Each scene shows the same named points in several views. A view is turned or mirrored, and shifted as a whole, has a little noise and may leave points out.
In the rows, zero is written as 128.

Scene 1
View 1
Q_220: [167 119 170 115 125  94 112 166 185 125 159 198 156 139 143 140 158 189
 132 180  98  98  98 133 145 125]
Q_338: [200 117 143 136 138  77  91 167 173 155 112 190 177 154 168 124 148 162
 121 126  98  95 127 154 101 122]
Q_927: [112 119 157 141 108 105 111  59 150 147 183 138 112 119  85 125 150 145
 177 134 131  94 111 103 156  96]
Q_486: [158 118 165 115 125 100 114 152 173 136 165 193 123 148 139 143 143 161
 132 158  89  98  95 122 130 134]
Q_188: [152 119 153 117 132 105 110 129 156 154 162 174 103 157 132 139 139 136
 131 126 101  98 103 114 112 135]
Q_528: [156 118 152 132 128  97 103 118 162 152 152 165 128 141 125 131 145 148
 141 130 109  98 113 126 124 120]
Q_969: [165 118 141 138 135  85  93 122 162 166 131 165 144 142 139 126 147 145
 141 109 111  97 124 135 115 112]
Q_510: [164 120 148 122 134 101 105 137 163 152 152 179 118 148 136 135 139 143
 132 128  98  91 112 123 111 134]
Q_800: [175 121 117 147 147  96  84 110 136 201 115 149 117 176 148 126 122  93
 131  47 108  95 136 129  65 125]
Q_876: [168 119 146 139 136  81  95 129 164 166 130 164 152 142 142 127 146 152
 136 119 114  93 124 139 111 116]
Q_771: [131 117 175  96 121 126 131 134 159 131 201 190  75 157 118 151 135 142
 134 161  85 100  82  92 131 154]
Q_577: [188 121 142 119 144  94 100 161 160 166 130 186 132 166 163 133 133 137
 118 106  94  93 113 136  87 138]
Q_491: [166 121 116 143 149  95  89 105 128 201 120 144 108 170 134 129 125  86
 130  49 115  96 134 123  69 121]
Q_272: [149 115 163 127 124 102 113 129 170 134 169 176 129 137 122 138 147 160
 140 150 106  98 100 118 138 125]
Q_432: [139 120 154 112 131 121 119 110 142 157 182 166  69 162 121 143 126 111
 134 112  98  97  93  92 105 150]
Q_253: [147 117 144 133 133 106 104 101 140 172 158 155 101 156 121 132 132 120
 142 100 111  95 114 109 109 128]
View 2
Q_771: [213 132 104 154  59 112 154  92 165  98 143 127 113 116 107  94  62 160
 189  91 178 151 131 131 130  58]
Q_876: [152 151 127 110 121  88 147 114 154 144 106 122 166 135 140 114 111 150
 159  90 132  96 147 153 128 105]
Q_272: [185 151 116 122  94 101 158 100 148 121 128 111 138 129 133 105  92 149
 177  92 143 117 140 146 134  87]
Q_338: [140 135 130 118 122  81 132 135 180 159  78 150 178 145 129 124 113 154
 134  83 143  84 161 163 122 114]
Q_486: [191 134 114 136  86  96 140 109 166 119 115 144 134 126 109 114  89 160
 154  94 164 118 150 144 120  83]
Q_491: [113 156 121  95 108  97 171 114 178 159 138  56 189 144 198  92 107 144
 210  59 134 120 122 156 155  98]
Q_188: [177 146 114 132  88 101 157 102 162 128 132 115 144 131 138 100  88 154
 181  83 155 127 135 145 135  82]
Q_220: [199 135 113 136 101  91 132 108 156 119  93 170 133 124  80 123  94 160
 136 102 159 100 159 140 111  92]
Q_510: [170 139 116 125  96 100 149 107 168 130 122 120 148 132 131 105  89 153
 173  85 154 117 141 147 131  86]
Q_253: [146 162 113 107  96 106 168 103 153 137 153  62 166 131 178  89  91 143
 214  77 132 130 123 149 152  90]
Q_800: [106 157 127  97 112  95 167 121 176 165 129  59 197 146 196  90 107 144
 208  65 135 117 124 161 157 101]
Q_927: [214 182 105 103 108 112 167  71  80 100 163  91 118 112 141 108 102 144
 189 117 109 111 138 133 123  88]
Q_969: [153 157 121 108 116  94 153 112 149 142 115 115 162 135 147 113 111 151
 167  91 131  98 145 152 130 102]
Q_528: [176 153 116 117 102  96 154 101 145 127 125 117 147 129 132 113  93 155
 166  94 138 106 142 147 126  93]
View 3
Q_969: [166 128 138  99 192 101 154  96 113 107  94 135  76 162 127 141 109  88
 120 124 128 157 147 108 125 193]
Q_491: [169 134 188 110 210  41 173  75  78 145  93 186  69 182 138 152 127  89
  94 114 128 154 169 143  95 194]
Q_800: [174 137 180 106 222  42 169  67  76 142  93 184  67 175 134 147 129  89
  89 105 124 147 170 140  95 188]
Q_771: [142 111 176 125 129 126 123 104  99 114 140 153 100 169 114 164  62 177
 139 188 131 213  54  96 107 239]
Q_253: [160 121 182 110 166  64 179  84  81 145 112 179  68 182 135 152 130 103
 116 140 138 169 141 130 101 200]
Q_432: [154 115 185 118 142  87 159  91  89 135 131 174  88 177 126 157  99 135
 122 166 137 188 105 121  99 219]
Q_528: [159 126 144 102 168 113 155 103 110 109 111 127  75 161 124 140 106  96
 134 141 130 168 131 101 120 197]
Q_338: [172 144 119 102 245 108 131  94 124  81  82 111  85 149 115 140  84  93
 107 108  96 143 143 103 118 193]
Q_510: [158 128 151 106 184 106 139  96 107 106 109 141  83 163 122 149  92 115
 122 143 120 173 121 106 110 208]
Q_876: [168 135 129  98 203 105 148  97 117  97  93 125  80 161 121 141 108  86
 119 122 123 154 149 105 121 190]
Q_486: [157 125 138 113 172 132 130 107 113  94 112 126  95 156 111 146  82 128
 131 150 119 180 101  97 120 212]
Q_272: [157 123 150 109 158 111 154  97 103 114 115 139  84 169 122 145 104 110
 132 147 129 177 123 105 118 203]
Q_927: [148 109 145 106  95 121 188 119 119 132 127 133  73 172 137 140 147  80
 159 167 171 188 138 100 131 185]
Q_577: [169 135 152 108 230  89 130  86  99 103  94 145  87 159 118 151  81 119
 101 121  99 159 126 115 108 204]
Q_220: [157 127 111 105 183 152 117 116 133  74 108  96  98 154 113 144  68 121
 136 149 116 177 102  80 127 206]
View 4
Q_188: [161 163 156 114  90 104  90 117 130 126  82 150 148 126 137 131  71 162
 148 168 100 123 108 128 103 122]
Q_253: [157 181 181  92  94 125 111 111 152 159  89 138 123  91 119 131  92 158
 136 149 128 143 100 122 101 108]
Q_577: [133 170 138 145 124  90  98 120 155 113  99 153 174 114 130 118  83 154
 135 176 115 102  87 146  66 119]
Q_927: [203 136 178  81  72 126 100 116 117 149  91 111 112 112 147 149  45 166
 181  97  69 148 129  94 136 134]
Q_800: [140 194 175 119 119 125 129 108 186 156 109 138 131  70 105 120 108 150
 119 144 153 128  77 128  67 104]
Q_486: [159 141 134 130  96  82  84 123 119 109  79 148 168 144 149 134  52 166
 159 171  75 107 111 136  97 135]
Q_432: [157 174 175  93  72 117  82 108 121 143  62 159 132 120 136 131  84 164
 152 189 112 136 119 124 120 111]
Q_491: [142 203 181 107 114 129 126 108 179 157 104 136 127  70 104 120 109 151
 121 143 153 135  84 126  69 103]
Q_771: [167 156 150  98  61 101  66 109  93 118  49 164 147 152 158 138  60 176
 161 199  79 130 131 131 128 129]
Q_510: [156 157 148 123 102  96  93 117 138 116  88 147 159 122 138 129  65 163
 157 162  98 111 104 129  92 125]
Q_220: [161 124 119 146 108  74  78 131 120  88  86 144 180 154 153 131  30 170
 170 155  62  93 116 133  88 151]
Q_272: [164 152 154 107  94 103  89 122 126 128  88 142 143 123 141 133  61 164
 156 151  89 121 110 122 103 128]
Q_338: [140 147 125 164 143  75 108 137 166 100 124 132 183 115 129 116  60 151
 140 139  95  84  83 140  52 139]
Q_528: [167 151 154 123 100  96 102 117 137 125  96 131 145 121 133 130  55 161
 156 137  89 116 107 123  94 134]
Q_876: [146 157 139 135 115  95  99 125 149 116 100 141 164 120 137 122  69 159
 143 153 101 107  94 133  77 133]
View 5
Q_220: [129 161 149  73 116 130  99 113  96 120 101 167 118 144 171  95 118 153
 174 147  90 111 103 147 120 107]
Q_486: [128 163 155  86 120 131 101 119  98 113  96 157 124 147 158  92 119 142
 167 151  89 114 110 149 130 109]
Q_432: [116 174 177 103 131 123 110 154 114 116 101  85 164 145 133  96 138 129
 147 144 113 124 137 146 130 139]
Q_338: [127 146 134  71  57 178 114  70  89 113 143 163  90 150 167 103 138 141
 166 146  83 104  94 148 166 104]
Q_491: [108 146 158  86  65 179 131 119 106 128 163  42 145 139 128 106 189 128
 139 134 112 111 136 138 181 151]
Q_188: [122 164 165  89 111 140 106 127 105 120 111 115 139 148 150  95 136 139
 155 146 101 114 123 147 138 125]
Q_253: [114 156 160  88  96 154 123 139 108 129 133  52 155 143 137 105 171 135
 145 131 113 113 137 139 151 152]
Q_969: [120 146 136  66  81 164 114 104  89 133 138 118 121 142 162  98 151 153
 166 129  93 103 112 143 145 129]
Q_510: [122 161 159  85 100 142 110 116 102 119 115 126 131 141 150  98 137 140
 161 144  99 111 117 148 142 122]
Q_771: [128 179 173 104 152 105  97 158 108 111  65 127 155 144 143  87 112 128
 159 148 102 128 124 150 102 120]
Q_272: [121 158 156  77 117 134 109 129 100 126 109 116 136 145 157  98 135 150
 168 132  99 109 117 143 123 131]
Q_876: [123 146 140  64  80 166 117  95  94 128 138 127 116 142 164  99 150 155
 160 135  92 103 106 149 152 123]
Q_800: [106 141 161  84  57 184 138 105 109 126 167  53 143 136 131 107 190 124
 138 136 111 110 133 142 191 147]
Q_577: [121 154 158  98  75 171 118  91  94 107 134 132 119 145 142 100 143 122
 155 162  93 119 111 152 172 108]

Which points are out of place in each view (at most two, in the order of its rows)? Write - if all are in place.
view 1 => Q_272, Q_253
view 2 => -
view 3 => Q_771
view 4 => Q_876
view 5 => Q_220
